Points on a hilly landscape, in no order, each with its height.
From any point a ball takes the steepest step (drop divided by distance) to one of its 4 nearest points. It stops when none of these is lower. Distance is the straight distance between rows; heights are no part of it.
<64>: [171 130 111  99 151 110 130 136 107 106 112 156 146  81  74 119 107 167
  76 162 148 108 175  98 126 108]  height 7.86
<314>: [102 157 120 153 132 164 154 152 136 123 131 101 112 164 138 147 118 145
 164  76  84 170 115 124 157 127]  height 3.74
<684>: [177 139 106  98 142 116 122 115  99 106 124 185 140  88  66 116 102 163
  75 155 142 116 158  95 131 109]  height 6.46
<873>: [121  74 171 149 110  98 100 143 125 171 155 112 138  86 149 125 122  82
  96 186 149  90 126 167 125 163]  height 2.22
<617>: [115  89 142 104 107 132 143 182 117 140 138 124 124  83 117 113 138  93
 110 170 141 103 128 180 150 133]  height 2.21
<781>: [166 121 122  89 155 105 145 154 111 104 110 134 143  80  77 123 119 167
  80 159 154  98 183 106 112 108]  height 7.03
<82>: [113 158 117  98 139 126 137 160 129 117 130 142 113 148 120 137 174 133
 150  90 128 154 116 102 138 112]  height 2.71
<733>: [108 128 130 108 131 123 147 172 124 121 140 152 100 113 122 118 177 116
 166 108 125 150 109 146 139 112]  height 3.81
<282>: [112 120 135  95 120 121 142 180 114 128 134 151 106 111 118 113 176 118
 149 130 130 135 111 159 143 114]  height 1.75
<875>: [118 176 107 135 138 158 157 137 139 129 109 106 121 184 137 156 109 152
 147  85 107 157 116  88 142 125]  height 3.16
<586>: [160  55 173 122 121  76 112 134 124 235 172  51 188  93 156 141 161  69
  64 109 130  98 164 134 103 179]  height 2.69
<723>: [135  64 185 145  98  87  82 137 123 199 148 102 139 115 166 127 132  83
  97 160 148  85 134 152 111 182]  height 2.31
<672>: [149 107 128  74 148 121 154 174 126 108 106 102 145  95  86 129 140 153
  85 163 159  90 184 137 120 115]  height 4.04
<515>: [108  71 176 150 107  90  81 133 127 162 141 140 110 118 171 116 152  97
 136 154 148 105 111 165 103 152]  height 3.09
<907>: [129  97 130  68 128 133 163 185 135 121 118  99 144  84 103 131 142 118
  87 163 159  91 177 159 122 115]  height 2.85
<922>: [127 188  95 143 148 149 147  80 154  99 103 114 129 173 137 155  98 150
 140 114 141 142 113  58 131 123]  height 0.06
<252>: [118 161 110 113 141 136 140 149 132 116 127 128 119 165 123 146 154 137
 156  83 124 166 116  79 142 117]  height 1.21
<484>: [119 191  85 150 143 160 149  54 152  98  90 127 131 160 139 143  65 149
 155 135 148 134 105  76 130 124]  height 2.93
<481>: [ 99  88 165 147 120 107 101 143 132 143 149 152  99  89 152 110 156  96
 144 159 145 107 101 173 123 140]  height 2.52
<434>: [136  64 168 152  95 133  82  81  99 158 111  63 121 196 184 125 133 103
 174  93  39 155 110 177 108 130]  height 4.78
<842>: [129  47 163 143  95 121  73  99 118 158 117  94 120 168 192 134 145  87
 170  87  69 135 107 160  67 136]  height 5.15
<115>: [136 187  82 127 127 142 131  53 137  85 133 180 131 133 108 126 122 144
 135 127 165 150 115  56 142 120]  height 5.05
<924>: [172 147  67  88 133 143 138 105 112 108 123 201 165  70  69 110  79 148
  40 136 135 119 160 107 112 103]  height 5.22
<116>: [117 181 105 147 124 164 168 138 132 141  97 101 124 209 147 146  81 161
 149  99 103 149 112  89 155 130]  height 4.02
<343>: [164 166 101 114 130 118 117  96 112 100 129 194 132 115  79 122 131 154
 108 143 165 132 129  69 143 124]  height 4.69
<844>: [110 204  93 153 144 168 142  51 134 108  74 131 131 169 137 134  32 171
 159 152 142 128  98 101 139 112]  height 2.42
<775>: [107 106 143 110 119 120 137 185 117 135 137 150 104  94 119 110 161 109
 144 147 134 118 117 172 146 121]  height 1.03
<808>: [126 179  99 129 148 144 141 117 139 106 111 117 126 173 129 156 131 144
 140  99 134 155 108  59 135 120]  height 3.67
<218>: [120 195 106 144 132 162 156 109 138 136  88 102 125 216 148 150  68 164
 148 119 114 133 110  78 141 124]  height 4.46
<426>: [127  56 169 143  89  82  69 140 122 199 140 124 134 139 174 123 152  93
 120 143 145  91 116 150 102 184]  height 3.31
<640>: [110 194  69 127 136 193 154  34 145  77  90 143 143 137 124 125  46 145
 162 135 158 137 106 106 138 110]  height 2.50
<587>: [125 190 102 143 144 155 145  98 146 124  93 109 131 199 140 150  85 158
 147 115 127 138 111  68 138 123]  height 3.08
<785>: [119  55 160 149 101 114  71 110 130 158 114 108 113 167 196 134 156  88
 170  96  92 132 106 155  67 138]  height 5.74
<624>: [127 147 114  89 134 115 135 167 118 119 131 154 114 139 107 129 180 142
 150 112 141 143 124 107 139 113]  height 3.03
<132>: [103 116 162 197 153 131  92 103 136 123 134  85 106 155 170 135 138 128
 160  97  67 146 103 182 114 121]  height 3.91
<788>: [140  66 179 143 114  91 102 137 124 190 165  78 157  80 162 138 130  75
  69 167 141  87 147 141 118 170]  height 1.22
<288>: [138 117 131  77 130 122 141 189 114 118 104 127 130 103  94 123 151 141
 107 152 146  92 155 150 138 113]  height 3.07
<385>: [183 131  78  80 143 130 158 110 121 106 139 191 162  54  78 101  77 152
  50 142 131 112 180 105  96  98]  height 4.66
<174>: [126 167 111 111 139 126 136 132 137 112 123 141 124 162 118 148 163 147
 139  98 142 151 116  70 139 114]  height 2.47
<455>: [ 94 106 152 144 137 119 122 153 125 127 150 154  90 100 141 114 164 110
 166 130 128 142  99 171 133 120]  height 4.53
<480>: [148 184  67  92  89 161 126  71 128  84 126 214 155 109  68 103 104 141
  94 124 168 129 116 105 143 124]  height 6.07
<745>: [115 100 139  92 114 125 137 185 112 134 127 139 119  89 112 112 153 109
 126 157 141 108 126 179 151 126]  height 1.62
<387>: [105 147 119 140 150 151 153 152 137 121 141 119 114 146 134 133 141 128
 166  75  94 178 112 136 144 122]  height 4.21
<779>: [130  71 168 133 111 109 121 117 134 175 193  75 158  55 151 139 124  55
  73 173 147 102 162 140 120 158]  height 0.13
<674>: [177 113 100  88 156 119 168 119 131 101 144 160 145  48  78 101  89 164
  60 147 146 111 201  91  86 101]  height 1.05
<211>: [113  81 149 109 111 128 143 158 130 141 154 102 137  59 128 127 120  77
  88 179 140  98 143 178 143 142]  height 2.25
<261>: [151 171 109 110 141 103 110 117 122 102 121 175 127 139  92 124 156 159
 123 133 152 136 127  67 136 117]  height 3.40
<811>: [127  71 168 147 113 115 117 130 131 172 167  85 146  65 152 131 114  67
  78 176 152  87 146 151 127 162]  height 1.14
<460>: [135 186  67 111  99 160 131  55 136  75 127 201 145 113  88 107 108 127
 124 116 172 143 109  91 140 127]  height 5.72
<210>: [130 130 130  80 134 113 134 186 108 117 113 145 122 119 100 121 169 136
 125 143 143 113 130 139 146 108]  height 2.57
<334>: [102  87 171 172 136 110  80 100 140 130 133 108 111 144 178 129 162 108
 166 107  86 136 102 166  82 124]  height 4.49
<732>: [151  61 173 132 109  76  97 139 126 220 162  69 181 109 165 140 144  77
  71 127 135  92 157 145 113 186]  height 2.06
<673>: [134  46 158 125  77  88  74 133 119 201 135 127 135 154 184 118 161  86
 139 121 142 106 131 152  95 181]  height 4.39
<879>: [109 143 131 178 148 157 146 139 138 122 145  97 113 146 137 134 126 139
 169  84  74 168 111 155 159 123]  height 3.82
<131>: [127  94 135  81 114 131 146 193 121 133 116 120 132  91 108 123 144 113
 107 164 140  98 144 173 145 119]  height 2.23
<110>: [120 200  96 153 141 161 149  78 137 134  74 118 128 201 144 145  51 175
 151 144 129 125 108  88 134 118]  height 3.76
<409>: [105 157 131 184 125 158 158 145 126 135 127  96 114 192 135 123  91 167
 175  90  81 167 123 148 174 142]  height 4.43
<882>: [123 167 105 121 144 147 154 141 139 117 117 113 124 178 132 157 134 138
 152  83 113 160 115  84 138 120]  height 2.49
<925>: [108  84 172 163 119  98  84 127 134 149 144 144 103 114 177 120 158  95
 155 139 132 122 101 166  92 145]  height 3.77
<62>: [100 158 132 178 137 166 150 149 128 129 138  97 114 167 136 130 104 153
 173  83  74 170 120 147 164 138]  height 4.03
<804>: [110  72 170 152 122  96  76 114 136 148 129 124 109 143 185 126 162  87
 162 112 105 126 112 165  66 140]  height 6.20
<89>: [118 111 167 183 104 132  75  82 114 144 117  63 114 208 181 123 141 121
 156 104  43 142 114 199 118 123]  height 4.45
<807>: [111  90 158 130 112 111 129 164 115 142 140 141 112  80 131 112 140  91
 123 173 142 101 114 183 142 144]  height 1.90
<893>: [131  91 129  75 119 133 172 169 153 117 142  88 149  71 110 132 143 101
  80 161 158  93 183 166 112 123]  height 2.91
<383>: [176 151  86 104 133 132 120  96 107 102 126 202 152  76  58 110  94 153
  68 150 134 117 148 100 134 104]  height 5.62
<604>: [135 189  84 136 143 151 143  51 152  84 121 160 130 140 122 133 101 140
 139 120 161 148 113  61 134 124]  height 6.03
<734>: [136 181 107 119 142 134 133 100 143 101 115 148 122 156 117 145 137 145
 138 109 149 156 118  52 133 122]  height 3.75
<16>: [ 96 128 145 181 157 145 125 133 135 113 153 109 107 130 141 133 149 122
 175  91  84 168 102 168 129 122]  height 3.84
<72>: [145 183 100 119 129 120 120  84 132  95 125 191 121 139  96 126 138 147
 126 135 160 142 116  59 141 125]  height 4.17
<569>: [125  82 137  88 112 137 172 165 137 132 147  89 142  66 118 125 130  82
  86 172 142  99 169 174 134 129]  height 2.66
<796>: [143  94 132  75 141 121 165 173 149 110 125  92 156  75  93 134 135 138
  83 165 166  84 196 138 108 115]  height 3.64
<157>: [126  39 156 136  90  94  73 121 127 181 128 122 124 157 188 128 163  84
 167  99 114 128 109 152  74 166]  height 7.62
<329>: [102 134 124 137 142 138 147 163 134 115 144 131 110 126 138 125 162 116
 168  84 103 168 104 138 147 116]  height 5.92
<237>: [155 131 125  88 144 101 127 170 113 113  98 145 133 105  86 123 149 170
  98 153 155 102 150 111 133 109]  height 4.09
<375>: [169 165  75 107 121 136 119  87 112  98 128 211 152  91  58 114 100 148
  78 145 144 123 136  99 144 112]  height 5.94
<81>: [103 132 168 203 134 132 100 105 127 122 137  75 113 193 163 124 131 137
 153 110  61 140 117 201 135 128]  height 3.35
<118>: [115 198  78 146 139 180 157  36 145  97  93 134 130 150 130 132  41 159
 159 138 152 133 100 104 134 111]  height 1.67
<812>: [120  73 176 153 107  91  85 137 124 168 150 135 115 105 168 113 137  88
 125 170 145  90 118 161 112 169]  height 3.04
<380>: [ 95 108 158 171 138 126 109 124 137 116 152 129 101 114 157 128 163 103
 168 113 104 145  95 178 109 122]  height 4.95
<766>: [140 161 115  98 135 102 130 145 122 111 119 164 120 147 106 135 170 157
 133 121 151 138 122  72 136 117]  height 3.06
<349>: [111 176 118 160 112 166 167 148 128 142 110  99 119 215 140 137  76 163
 164  91  86 156 126 120 164 135]  height 4.22
<662>: [ 98 140 152 214 134 139 114 115 129 129 136  78 112 183 151 128 117 158
 169 104  70 156 117 195 154 137]  height 0.14
<755>: [168 106 121  85 152 115 167 151 143  94 135 121 149  62  86 114 117 168
  78 147 163 103 209 111  90 110]  height 7.83
<400>: [173 158  96 113 132 113 112 110 103 101 132 198 133 103  69 112 116 159
  86 150 149 126 141  80 133 111]  height 6.08
<519>: [149 152 119  91 138 100 122 155 109 106 119 161 123 130  95 128 170 156
 119 133 149 130 131  91 137 114]  height 3.23
<293>: [102 136 148 190 150 142 121 124 138 122 149  96 110 141 149 137 130 132
 169  90  71 163 108 176 140 118]  height 3.50
<628>: [115 168 108 145 136 164 163 147 135 128 120  98 121 183 133 147 104 150
 164  81  89 166 112 110 155 127]  height 3.54

For each start below, name the point where the ball stops.
<383> | <674>
<62> | <252>
<781> | <775>
<400> | <252>
<380> | <662>
<157> | <779>
<460> | <252>
<480> | <252>
<925> | <775>
<812> | <779>
<785> | <662>
<842> | <662>
<237> | <775>

Call two points neighbours if one is among the 4 nearest of the other. Go from one point of each pair to the other, from neighbour to neighbour, staying as low as possible. Name the highest point that can't be avoided.
<922> and <662> | <879>
<674> and <252> | <375>
<118> and <922> | <484>
<775> and <779> | <211>
<775> and <252> | <624>
